Each row is a point on a landscape with many valleys, with its height.
From any point a ball rolls to the lowest of the 5 points nearest to it. It stops when none of these is lower. Distance is the straight distance between rows; heights are no part of it.
fabo h=548: [163 137 136 106 173 115 115 144 157 107 128 145 105 156 107  88 128 115
 136 142  96  96 127 117 141 129 116 137 146 139 121 128 106 129 114 141
  99 117 112 116 121 131 121 125  93 107 127 133 119 134 123 102 140 127
 127 156 145 126 145 152 131 140]
Mape h=544: [141 127 152 109 165 109  84 154 127 108 123 116 101 141 145 112 105 125
 134 121 107 125 109 112 176  91 141 174 126 155 145 142 100 143 119 121
  99 146 124 143 117 127 144 105 105 124 116 191 146 105 132 115 171 146
 147 138 143 106 144 152 134 119]
pabe h=605: [114 113 109  98 164 122 110 160 169 115 153 137  95 168  73 104 140 141
 124 139  85 100 115  98 135 123 100 118 123 133 111 121 105 135  92 133
 115 116 129 127 114  99 117 131 103 121 163  99 108 122 136 116 144 134
 104 162 124 121 132 162 129 109]
gige h=681: [143 106 102  86 204 134 136 148 175 108 146 151 100 229  52  40 167 115
 185 165  58  84 111  97 147 109 105  95 157 135  71 108  84 133  88 155
  90 119  82  91 140  80 107 142  65 130 150 139  87 103 140  88 128 129
 114 181 169 146 117 157  96 187]
pera h=569: [ 62 112 103  84 126 146 118 141 169 103 184 168  97 151  56 123 146 151
 126 142 100 109 108  92  79 110 114  73  89 122  66 109 118 136  57 101
 125 127 174 135 149  51 105 121 134 125 202  53 135  82 140 128 113 135
  94 144  94 114 139 149 146  83]
nedod h=554: [155 146 115 129 178 143 158 118 155 147 115 133 142 163 132  98 155 110
 137 128  92  76 130 145 126 150  99 120 157 145 129 120 108 115 156 184
 101 112 109 103 144 149 100 165  84  99 119 129  75 154 140  89 100 126
 131 151 149 167 124 100  98 184]
lutur h=553: [ 96 118 169 129 161 109  81 169  97 104 147 110 106 128 141 146  66 137
  99 116 147 167 109 108 187  58 165 189 118 167 145 157 163 149  89  95
 124 162 141 156  90 112 172  77 138 169 115 196 159  73 109 165 194 134
 135 126 121  69 131 150 159  57]
Bovid h=447: [137 129 107 140 149 133 146 122 161 129 112 158 127 148  94 118 164 125
 128 133 104 107 137 115  80 141 111 101 117 122 125 116 116 130 140 127
 126 105 132 122 120 124 104 155 115 109 148  75  93 154 131 119 102 119
 111 145 123 141 134 133 119 137]
Kuv h=354: [111 139  88 142 131 159 183  93 148 137 120 162 141 146  81 121 199 154
 142 144 104  85 146 121  48 124  95  68 125 120  95  93 117 125 117 135
 103 117 143  86 145 107  81 181 110 109 169  49  75 152 164 105  66 103
 107 123 122 138 119 110  94 170]
fepal h=413: [134 147  80 150 172 174 238  86 140 179 118 150 180 174  82  87 208 139
 168 157 108  52 156 152  75 125  91  51 159 127  95 111 126 117 138 183
  86 117 102  85 143 108  61 190 119 114 165  70  41 150 180  87  37  97
 108 127 160 179  75 105  62 207]
tuz h=579: [124 117 145 134 121 113 115 147 135 108 126 132 123 120 118 141 117 137
  96 111 128 142 134 109 139 122 130 144 117 135 146 130 145 146 118 111
 156 129 135 137 101 122 144 113 125 131 123 128 136 131 125 148 158 133
 114 139 117 103 148 144 149  97]
vemat h=532: [177 144 171 111  92 114 114 132  66 116 121  82 144  98 209 127  39 109
 163 116 133 144 112 160 178 129 156 172 148 149 165 142 110 111 168 127
 108 174  99 151 157 164 168  84 166  98  87 221 198  71  93  86 172 169
 157  87 169 146 127 133 114 207]
vovus h=613: [147 123 106 116 214 151 187 118 156 138 135 151 141 210  66  31 175 121
 182 166  70  53 137 138 122 132  94  76 181 141  78 101  96 114 105 191
  85 129  67  88 146  93  88 163  69 130 146 103  51 117 151  78  75 116
  96 183 178 165  99 142  78 224]
zed h=542: [135 124 154 110 168 114  77 171 113 101 147 111 100 155 136 120  73 123
 114 120 124 134  93 103 175  82 147 176 140 165 146 155 122 143  94 117
 102 162 132 144 111 121 156  95 114 128 119 185 144  82 114 117 181 134
 149 136 137  97 141 151 146 102]
Nezuf h=400: [118 119 182 144  85 118 104 142  66 118 117  89 142  81 173 138  59 124
 136 119 179 175 115 123 204  89 166 192 130 135 160 153 177 137 131 105
 153 158 112 130 105 143 172  75 149 154  82 193 172 103 110 167 172 146
 147 107 133 100 140 139 139 107]
neme h=436: [119 131  89 128 147 150 192 102 146 132 130 165 128 161  75  93 181 144
 157 148  95  71 145 131  68 131  95  68 145 123  91 109 112 126  98 148
 116 106 144  96 133  92  84 164 109 117 167  54  73 136 165 107  63 115
 106 142 139 154 119 133  83 157]
fef h=89: [139 117 158 153  54 125 130  97  88 129 119  94 155  38 179 163  97 122
 107 113 192 192 129 136 153 160 151 155 132  81 154 142 159 135 137 131
 189 129 116 140 121 177 155 112 161 175  63 171 151 152 122 182 148 135
 149 106 118 117 135 116 145 107]
Lik h=552: [148 124 144  85 182 118  93 162 131  97 136 128 103 179 112  87 108 112
 157 127  93  89 101 123 187  97 124 151 144 154 137 148  71 132 109 132
  69 155 102 124 131 129 140  99  86 113 139 172 140 102 124  99 168 141
 140 155 141 127 152 145 119 155]
Rinam h=424: [ 83 126  96 122 114 156 147 109 155 123 160 166 119 134  94 135 170 147
 133 129  94 107 128 110  65 128 103  73  94 123  83 113 120 132  94 111
 127 128 182 123 155  80  94 149 134 121 186  38 118 123 126 126  85 116
  94 136 101 121 148 117 133 107]
sozuk h=301: [141 139 157 136  91 114 123 127  99 133 114 107 136  90 175 151  89 116
 127 121 164 159 128 137 166 135 155 171 126 126 162 131 154 131 143 120
 165 129 117 134 119 162 161 104 145 148  72 175 153 137 109 153 149 132
 153  95 124 112 151 127 130 117]
toz h=524: [161 139 148 109 169 142 115 146 137 116 117 123 117 165 136  92 120 106
 138 132  89  92 129 130 167 131 113 143 147 151 145 129  83 116 137 146
 101 134 115 117 141 151 130 124  86  98 118 154 122 124 113  73 142 142
 144 144 161 141 138 144 118 166]
tolop h=643: [119  99 111  66 198 119  95 176 166  97 158 145  87 203  32  79 143 124
 159 156  88 109 102  92 134 105 113 112 142 121  77 118  98 140  56 141
  96 131  97 119 118  74 121 124  88 126 163 134 110  75 136 121 143 113
 105 174 133 126 109 178 134 129]
deba h=439: [146 157  94 159 172 150 196  93 139 174 104 144 168 160 126 116 207 129
 146 138 121  88 144 154  67 152  98  91 141 136 133 107 121 116 171 181
 102  96 104 104 139 155  72 185 104 112 139  94  63 162 159  89  71 102
 123 115 161 176  81  93  76 178]
Dele h=483: [165 158 114 148 144 133 160 118 129 166 100 117 165 130 156 128 188 116
 127 128 141  99 149 162 113 172 124 116 159 137 147 129 125 111 195 177
 116 107 102 117 137 172  94 189 133  99 108 148  90 178 138  83  97 117
 156 118 160 177  99  75  86 179]
dur h=510: [173 144 154  95 128 125 106 143 115 135 121 102 122 128 185 111  82  92
 150 129 114 105 130 158 188 127 147 162 147 162 156 134  98 107 164 130
  97 148 109 121 145 172 139 100 122 101 101 192 160 109 102  75 150 155
 153 118 151 153 138 121 101 186]
kubob h=415: [ 95 135 107 145 110 135 132 109 166 127 129 149 124 111 116 159 148 148
 103 123 133 129 135 126  75 136 112  99  94 107 122 124 133 129 125  83
 137 126 173 127 126 105 122 134 128 119 153  53 143 147 130 142 103 127
 103 130  89 119 135 118 132  97]
nivu h=343: [ 89 117 135 167  53 130 127 113 118 122 136 125 125  64 144 184 102 154
  87 125 183 193 128 137 120 144 162 146 100 105 131 124 185 141 124  89
 188 137 151 158 105 126 168  90 173 157 113 113 156 150 121 202 147 127
 107 129  80  95 139 122 178  63]
gev h=530: [158 140 118 147 106 137 149 108 119 169  80 110 151  94 159 158 171 105
 125 114 167 143 156 156  91 191 121  99 142  96 156 137 140 117 180 158
 152  96 118 124 137 192 105 167 133 114  89 127 103 187 144 132  98 114
 158 100 155 159  89  78 111 150]
bakul h=456: [ 90 120  80 119 123 160 179 106 161 135 140 170 121 151  63  96 181 149
 160 151  78  81 141 121  55 113  94  63 113 116  64 104 115 120  90 141
 103 130 163 108 149  63  70 163 115 128 197  40  75 118 149 121  48 111
  91 141 126 139 131 130  93 145]
Num h=489: [ 92 108 160 149 105 104 110 147  57 119 148 115 128  99 165 151  59 150
  89 111 190 178  93 130 198  68 174 189 124 149 160 141 198 156  91  88
 156 156 140 161  90 111 175  55 167 197  91 185 163 103 111 198 179 136
 111 106 119  72 122 145 163  40]
Kov h=568: [ 65 108 128 119 179 106  73 172 130 109 181 127  91 140  88 155 100 167
  77 128 132 160  90 102 133  81 139 134  97 138 110 137 158 155  69  92
 125 148 161 167 106  83 144  96 153 154 184 127 141  85 121 150 164 118
  99 153  86  83 100 167 172  22]
linil h=501: [134 136 156 134 139 101  98 153 108 107 112 112 122 120 150 124  82 122
 113 123 125 137 123 117 190  98 145 174 127 155 149 147 136 134 131 124
 123 142 132 138 101 135 149 110 118 146 105 167 154 111 121 156 169 146
 135 121 127 106 150 143 150 109]
bipab h=267: [128 125 134 158  50 132 138 102 106 146 110 105 145  58 152 179 140 137
  96 108 187 186 132 156 113 163 146 131 121  72 144 132 150 124 149 116
 205 109 119 132 116 159 148 126 171 151  87 127 147 162 125 178 124 124
 143 103 100 125 133 107 145  98]
rugu h=429: [111 111 142 155  93 120 106 125 107 128 119 125 128  92 134 160  98 144
  94 117 155 170 128 120 134 135 158 148  97 121 140 136 173 140 139  86
 163 129 149 159  96 131 149 116 149 153 114 106 156 154 117 172 159 133
 126 125  88  97 141 130 160  72]
Duk h=511: [ 71 143 121 144  70 158 131  88 149 121 166 154 128  83 131 183 139 145
  91 110 150 157 125 133  57 151 130  94  80 106 105 127 139 145 123  92
 158 129 190 135 152  86 135 116 163 123 159  50 156 140 127 169 104 121
 108 125  63 120 154  95 169  79]
dab h=279: [ 95 134  87 133 103 166 166  84 145 135 118 174 135 118 107 143 179 141
 150 127 103 101 145 133  50 135 108  77 107 106  88 114 117 125 119 126
 113 119 171 108 149 101  90 169 138  99 181  36 108 141 142 129  67 120
 115 121 102 138 135 100 117 127]
labu h=655: [138 110 116  69 202 120  89 168 164 115 147 140  91 205  57  61 145 112
 161 153  78  94 108  92 159 105 114 135 158 139  86 137  79 134  77 151
  78 130  92 106 119  93 132 115  73 123 161 152 112  89 125  95 137 127
 123 179 137 130 127 175 105 142]
Vezom h=546: [175 143 169  94 119 120  92 138  90 118 112  82 125 150 180 119  46 108
 160 129 119 121 106 138 198 106 155 178 152 175 155 146  94 113 130 133
  80 179 119 135 153 147 173  75 138  96 122 214 204  68 100  70 175 157
 152 118 150 132 132 141 120 189]
dabu h=482: [177 151 150 114 107 124 125 137 109 126  97  94 145 121 205 127  86  88
 156 123 133 132 137 160 169 160 143 151 148 147 162 135 104 112 175 148
 119 130 116 133 155 191 132 119 135 114  68 208 161 110 104  93 148 152
 182 100 168 165 137 110 118 195]
vuz h=685: [142 107 100  88 195 146 156 128 155 130 130 158 125 223  60  32 165 112
 197 167  59  73 133 133 137 129 104  94 167 134  75  98  88 128 112 174
  86 122  65  84 136  80 106 142  58 134 147 121  63 109 137  85  96 121
 112 201 167 162 104 143  84 214]
kugov h=540: [178 148 149 110 146 130 104 144 116 127 127 112 130 157 177 118  79  95
 156 125 102  91 131 158 185 119 142 163 143 168 151 142  80  98 155 139
  66 170 108 132 152 148 160  96 127  94 106 212 182  84 104  68 163 173
 152 117 161 132 148 141 123 204]
lub h=480: [113 146  97 159  97 144 155  83 137 159 115 145 141  97 139 168 171 134
 103 113 157 134 146 134  53 158 128  90 104 102 123 129 133 126 151 126
 147 106 165 117 125 131 111 163 154 114 147  74 121 182 133 142  78 114
 143 109  99 147 121  92 125 114]
zis h=408: [ 83 103 161 166  81 121 115 120  84 119 153 113 125  78 148 173  84 162
  89 120 185 207 108 127 165 105 157 165 119 118 139 140 192 141 103  97
 183 142 144 160 106 113 192  77 176 189  95 140 165 135 108 198 175 121
 117 134  81  80 114 142 172  45]
pegos h=414: [151 126 151 141  81 114 136 121 107 142  96 101 152  81 191 140 114 105
 118 119 163 166 135 142 154 166 139 154 135 119 161 140 145 119 177 134
 163 102 118 138 134 182 149 133 142 143  67 167 143 150 133 137 142 135
 163  93 141 134 140 105 135 132]
mugi h=550: [124 122 131 101 178 111  83 162 141 107 137 118 102 141 114 112 114 132
 112 123 122 128 119 109 164 105 139 167 127 149 146 136 123 140 113 118
 124 136 126 140 117 132 140 107 114 120 138 143 151 109 133 122 169 133
 133 141 131 102 146 169 147  96]
siz h=628: [ 86 105  99  97 144 137 115 144 173 103 168 164  99 160  54 111 147 140
 126 134  80 103 116  94  97 103 106  86 124 119  73 108 111 138  73 102
 127 114 157 127 131  67 107 135 119 133 196  67 118 100 143 129 120 131
  88 157 112 111 118 162 142 101]
zese h=526: [106 121 121 136 111 129 111 121 148 126 132 142 122 111 125 155 120 146
  96 124 135 135 136 131 107 144 136 117  94 112 139 125 134 135 134  98
 159 109 155 134 110 105 129 129 147 121 144  82 145 157 123 159 129 114
 109 131 104 116 130 126 157  89]
bogos h=507: [ 96 115 145 127 130 110  90 152 120 115 151 128 101 111 118 159 101 158
  89 116 136 163 122 120 135 110 145 151 101 126 139 128 159 148 103  98
 155 124 156 158 106 109 160  98 146 146 141 113 152 120 117 172 160 119
 107 132 102  86 134 152 175  52]
tego h=694: [145 111 114 103 197 136 139 135 165 125 125 162 116 198  87  66 168 113
 172 153  78  84 127 116 133 137 100 102 144 136  90 112 103 118 117 170
  98 116  94  97 130 103  95 154  77 110 147 114  81 126 147  82 107 134
 112 176 154 156 124 145  93 173]
diziv h=478: [146 143 118 149  78 118 143 100 114 154 109 104 153  67 161 178 163 124
 119 113 178 167 146 140 109 184 130 131 137  85 138 132 150 128 179 131
 176  90 127 128 125 182 133 162 148 128  80 129 126 181 136 152 116 113
 152  88 119 137 113  92 133 120]
Nugur h=504: [181 149 154 118  87 117 126 122  78 139 112  85 147  94 214 131  69  99
 151 118 150 152 134 152 180 135 151 163 144 148 173 129 110 107 168 137
 133 143 101 131 151 177 154 100 141 114  71 220 188 107  97  96 152 170
 159  92 157 144 142 117 118 184]
segi h=318: [121 111 126 171  36 129 138  82  99 139 127 116 150  40 154 193 126 134
  96 108 209 219 137 143 106 181 157 129 120  57 124 140 175 124 140 108
 204 131 137 141 123 136 182 112 180 168  88 105 156 170 129 200 124 111
 145 104  87 122 133 107 155  81]
Gulif h=282: [150 150  99 165 125 130 164 100 130 172  97 124 153 119 142 163 183 126
 110 128 149 123 149 136  72 162 118 102 129 104 139 127 138 130 185 154
 140 106 130 115 121 156  85 190 139 107 127  95  96 184 137 128  93 120
 154 103 132 163  98  88 100 144]
faku h=570: [ 84 114 125 115 136 123 100 139 156 112 168 149  99 122  95 157 129 157
  98 122 116 142 123 109  92 110 130 115  86 123 108 124 133 143  89  94
 137 134 160 161 122  79 131 102 145 134 171  87 159 115 108 152 140 122
  89 151  94  84 135 142 168  68]
meda h=543: [ 76 114 135 133 150 110  75 158 122 104 166 128  99 120 114 145  92 156
  84 117 138 150 106 115 135  91 148 148 107 133 130 143 163 135  88  91
 141 149 145 165  96 105 161  94 143 142 163 139 150  98 114 173 164 111
 105 141 105  80 123 162 175  46]
nen h=469: [170 158 130 136 124 122 137 117 130 152  96 110 152 112 159 141 157 111
 132 115 143 121 147 147 119 174 131 120 146 128 161 125 119 128 179 143
 122 100 124 120 132 164 111 159 119 106  94 136  95 177 128 107 108 120
 142 114 141 157 124  96 121 156]
nerad h=479: [167 131 143 120 140 126 110 128 126 122 103 122 127 129 153 120 124 109
 130 122 118 112 134 135 156 133 123 148 123 143 157 148 110 121 154 140
 130 119 108 140 131 152 123 130 109 124 100 154 143 136 127 108 138 130
 139 128 145 133 152 126 127 145]
nis h=484: [140 131 106 126 188 151 199 109 151 139 126 149 153 179  96  68 184 136
 170 159  82  74 146 129  92 131  97  80 158 142 101  95 112 119 145 169
 100 106  93  97 142 125  82 179  96 110 153  97  49 146 155  83  66 117
 100 150 166 173  97 129  73 192]
meza h=559: [171 139 137  91 194 136 123 146 159 122 134 141 120 198 109  60 138  98
 158 152  68  67 120 147 161 135 120 132 163 141 110 116  76 121 134 166
  74 143  92  94 154 124 109 121  73 117 144 168 107 112 114  68 125 141
 136 174 163 165 135 122 103 200]
talis h=491: [180 149 149 132 111 107 132 122 102 151  91  92 153  99 210 144 114  82
 148 127 150 149 153 159 159 158 135 146 148 130 161 126 119  99 184 148
 124 124 107 126 156 185 132 135 149 113  65 197 147 135 124 111 139 141
 182  83 166 170 125  82 116 170]
dake h=369: [159 125 132 153  67 110 138 105  97 149  86 100 164  69 178 164 133 109
 116 111 186 183 151 153 141 170 133 146 145  82 152 133 160 113 166 144
 182 108 112 124 129 197 138 144 159 145  71 146 128 167 124 148 117 117
 164  95 127 146 120  99 128 135]
non h=259: [ 97 114 152 166  23 127 132  99  91 130 130 112 141  39 160 175  95 155
  98 108 201 214 129 148 149 130 170 159 111  71 142 135 193 121 123 103
 210 124 130 152 118 164 183  94 191 188  66 132 164 147 117 208 152 124
 130 112  86 112 137 113 169  83]
Vozuv h=292: [118 115 153 168  65 117 120 126  73 119 124 112 147  63 169 152  82 141
 111 126 179 202 121 128 166 114 159 161 120 100 153 136 183 137 129  94
 174 138 129 145 113 140 174  90 158 186  78 155 164 127 114 198 173 131
 131 108 109 100 137 139 158  77]
fufu h=492: [148 121 178 124  87 104 103 137  40 125 127  75 140 108 185 132  23 118
 157 130 152 151 111 127 189  76 164 195 145 174 160 156 124 127 125 106
 101 198 132 143 141 145 174  75 153 138 100 221 204  56 111 112 172 154
 147  78 144 102 141 151 111 154]
Totop h=443: [161 139 136 130 131 125 121 133 125 130 108 114 151 128 175 118 113  99
 136 123 129 128 137 145 146 150 130 153 144 150 168 129 112 113 154 142
 122 115 106 134 141 165 124 145 108 110  93 164 136 150 116 109 142 146
 155 112 152 148 143 109 125 156]
zive h=583: [162 138 133 122 173 119 129 137 173 124 103 138 123 171 114 104 148 117
 135 133  82  85 139 134 128 141 106 118 142 146 144 126 104 112 135 161
 106 118 104 115 132 139 113 151  89 110 131 112  95 147 122  99 113 128
 120 152 143 136 132 133 109 159]
leda h=470: [105 126 119 160  81 131 124 112 145 139 119 138 124  91 133 181 140 146
  97 116 144 149 129 136  78 162 127 113 103  90 131 128 138 127 141 100
 161 119 169 125 125 125 134 134 155 120 135  72 148 175 123 159 118 122
 126 110  96 113 136 120 154 100]
dov h=508: [129 129 115 164  78 124 142 101 137 151 108 124 140  95 146 180 159 138
 111 105 160 138 133 132  81 173 130 112 114  92 143 131 142 109 163 124
 175 100 146 135 126 152 117 154 151 121 122  97 126 185 135 155 113 121
 127 104 100 134 135 107 131 106]
Safi h=397: [108 115 121 159  69 134 124  98 120 140 133 127 118  69 143 184 118 157
  83 116 171 183 125 136  93 146 140 124  92  90 124 127 151 131 121  88
 176 125 153 154 113 116 138 116 168 138 126  86 165 155 112 184 134 118
 121 133  67 111 142 110 175  75]
Kufof h=394: [104 140  74 148 142 167 219  83 129 170 122 163 171 164  76  96 194 150
 167 150 114  65 157 135  37 118  95  53 127 132  73  99 129 121 128 161
  94 128 130  66 143  96  57 173 114 115 184  48  44 129 172  93  33 106
  96 110 133 153  99 107  65 203]
Rar h=453: [ 97 124 185 136  93 116 113 135  22 114 140  93 135 103 185 138  31 131
 123 123 177 171  82 129 223  56 173 203 155 172 156 162 192 133  95  94
 120 188 135 134 123 124 179  60 163 170  95 217 187  60 118 163 184 153
 138  73 135  93 127 149 146  97]
niruv h=539: [168 135 143  92 171 121  89 155 125 116 128 105 115 176 142 104  93  95
 150 130  93  87 116 129 196 100 135 162 140 165 134 143  86 115 120 136
  75 162 107 131 151 127 150  85  99  90 138 196 156  74 107  56 168 154
 146 139 164 144 139 135 114 183]
luf h=541: [172 144 121 123 103 119 138 100 118 183  98  94 160 105 186 162 167  87
 142 107 175 147 161 155 120 195 121 121 165 110 159 139 135 106 196 171
 144  87 101 125 159 199 117 175 147 127  68 183 113 168 139 120  97 117
 189  86 172 172  78  68  93 176]
rava h=450: [152 131 176 122 117 117  97 144  97 100 117  94 135 107 168 120  73 106
 130 121 132 136 118 137 192 105 147 182 132 162 163 146 130 122 143 107
 113 157 119 136 128 151 155  97 134 117  87 199 175 110 112 125 172 146
 152 116 142 116 157 129 125 132]
zeve h=562: [ 98 119 127 122 135 118 106 148 143 107 148 135 107 124 115 152 126 146
  96 121 111 133 115  93 121 118 129 142  88 127 139 129 143 140 117  94
 132 124 152 154 107 112 124 119 135 136 157 105 138 129 134 148 146 129
 114 138 102 101 138 148 157  64]
pibi h=454: [176 148 142 133 123 131 127 139 123 136  91 108 148 111 174 137 129  91
 138 113 141 126 141 153 134 164 131 148 146 130 161 125 114 114 187 149
 137 106 112 124 140 178 128 142 122 122  78 168 119 153 131 111 134 133
 167  98 155 153 129  87 119 158]
Nafog h=377: [118 124 163 164  87 109 111 143  90 123 127 103 130  77 158 154  78 135
 112 118 159 181 126 121 181 110 148 176 112 125 165 145 177 142 133 101
 173 150 129 144 110 138 156  93 148 168  81 167 161 134 116 189 172 139
 130 106 116  93 150 142 156  74]
fidor h=598: [ 63 115 116  87 151 131  90 163 172 101 190 167  85 153  65 136 143 167
  96 130 107 124  91  90  93 103 120  89  82 128  84 125 126 153  65  97
 122 136 167 153 135  61 127 112 153 153 210  88 128  72 130 143 133 116
  85 152  96 102 120 162 172  50]
rulu h=428: [138 121 124 158  94 132 121 119 128 134 128 120 135  99 144 157 127 136
  98 115 155 156 142 128 107 155 131 126 123 100 138 125 144 127 162 107
 162 101 142 136 118 152 131 141 154 122 109 113 135 172 131 163 126 128
 132 113 110 124 137 118 145  99]
ter h=642: [129 115  96 110 175 144 164 128 161 123 134 163 124 189  49  78 177 139
 167 160  81  83 126 102 111 127  93  85 130 123  81  94 101 138  84 152
 110 102 112  95 136  93  99 163  92 121 164  82  88 122 141 109  87 124
 101 155 139 141 122 150  98 159]
Gilo h=545: [105 120 134 140 122 127 113 130 148 103 130 142 107 125 109 139 130 137
 104 122 111 134 137 114 114 126 120 117  98 130 132 124 123 134 113 110
 127 116 158 138 123 103 132 130 138 120 163  82 137 144 123 143 136 126
 104 146  99 107 133 146 152  91]
Sug h=407: [139 144  90 153 135 137 178 112 144 161 104 150 145 132 122 143 186 119
 129 137 132  99 152 141  70 153 112  94 133 114 132 110 121 119 161 148
 127 100 127 112 121 150  92 181 124  89 151  83  91 174 139 106  81 111
 131  98 139 167  99  96 109 150]
Sibu h=46: [105 116 103 123 125 134 142 114 149 122 136 158 113 135  82 125 156 136
 109 129 109 116 133 113  75 123 118 101 113 115 106 104 121 131 115 123
 128 118 149 123 122  90  96 136 130 118 171  54 119 144 143 131  95 121
 111 157 108 119 138 127 130 106]
dadi h=565: [136 131 129 101 188 108  71 184 145  95 140 130  92 176  99  95 112 109
 131 130 110 114  97  96 177  85 123 162 135 159 116 153 112 135  88 129
  93 163 125 147 112 121 138  96  98 125 162 170 135  80 117 106 169 126
 130 157 132 103 141 161 139 117]
kevun h=547: [ 87 111 125 124 141 118  89 156 145 103 170 146  74 128  93 142 112 154
  77 122 129 147 103 106 116  98 131 128  97 136 124 136 150 154  84  90
 135 140 152 167 113  86 147 110 144 152 158 106 142 107 122 164 155 118
  93 152  96  82 123 163 175  47]
zotaz h=294: [126 144 111 142 121 136 156 113 132 144 111 136 133 106 136 142 156 131
 105 118 139 115 149 128  80 160 114 118 133 124 131 125 128 120 165 115
 139  94 148 128 127 140 112 151 118 108 131  78  95 170 128 131 105 117
 128 127 115 137 130 122 133 116]
rozim h=228: [154 129 127 141  71 106 143 105 102 162  93  87 165  79 189 168 149  99
 130 117 198 172 153 162 125 198 135 130 143  81 148 133 138 117 174 157
 162  94  94 132 138 201 135 152 164 140  63 166 123 162 139 153 119 113
 188  84 154 160 102  80 113 141]
Dop h=438: [139 121 148 153  93 119 120 137 122 128 118 113 135  75 157 151 109 127
 121 111 148 153 132 136 141 134 135 151 120 104 156 141 137 132 145 124
 167 115 120 143 115 151 141 137 137 141  90 137 141 154 121 161 144 127
 135 122 113 118 143 120 144 102]
mapi h=587: [143 124 101 123 172 129 160 119 156 132 127 157 126 178  79  84 165 129
 167 157  80  70 152 114 104 136  99  89 145 132 105  98 105 120 126 153
  97 108 102  89 123 115  88 169  84 112 144  81  67 143 148  87  80 116
 114 157 155 155 120 128  90 180]
Vol h=393: [149 140 167 134  99 120 117 123 105 128  93  92 139 102 175 120  94 102
 140 122 146 142 138 145 171 135 134 160 135 136 165 133 130 119 165 129
 136 128 126 132 118 174 141 123 122 130  68 183 155 141 111 124 146 147
 160  98 138 136 151 112 120 144]
komik h=375: [ 55 140  84 125  88 177 141 103 157 119 168 168 119 119 108 133 169 151
 124 129 112 110 142 124  36 128 106  69  75 128  65 121 122 125 100 119
 132 132 191 118 167  71  77 147 133 123 200  27 118 117 130 134  51 117
  96 121  84 141 152  92 137 114]
vomig h=606: [ 74  88  95  77 164 117 110 156 175 105 180 158  90 166  43 106 151 157
 127 140  97 123 108  76 100 103 102  89  98 115  78 104 108 146  60 101
 114 133 152 133 126  66 111 132 127 137 196  80 121  80 142 134 120 126
 102 158 118 103 120 170 148  87]
Vukor h=496: [157 139 167 115 135 109  89 152  95 113 122 102 130 145 151 111  59 108
 139 113 122 128 111 136 198  79 149 183 137 167 153 156  97 133 117 115
  88 174 118 146 125 143 164  86 116 107 132 210 172  79 105  92 189 160
 155 118 147 115 136 149 125 153]
dedi h=582: [ 96 127 120  99 183 113  88 170 168 102 167 145  83 164  68 123 128 139
 115 125 114 128 107  83 142  77 111 117 117 150 114 135 121 148  72 117
 103 131 136 143 105  86 130 116 110 133 167 121 125  83 137 133 159 116
  96 164 116  95 121 169 152  71]
Zus h=437: [117 135  79 152 171 172 246  80 130 175 130 160 195 189  78  79 193 164
 193 173  93  75 160 155  54 104  99  34 172 147  74 100 132 125 152 195
  82 134  85  78 142 111  65 187 112 127 172  71  17 121 180  78  36  95
  88 133 169 175  66 120  48 238]

Two balls start at each pair of points below. Name the first point that both come to, or write -.
vovus and ter | Kuv
meza and tolop | fef
dedi and dadi | fef
Zus and vuz | Kuv

For each start below, name the point where the ball stops.
vemat | fef
Vezom | fef
gige | Sibu
mapi | Sibu
labu | fef
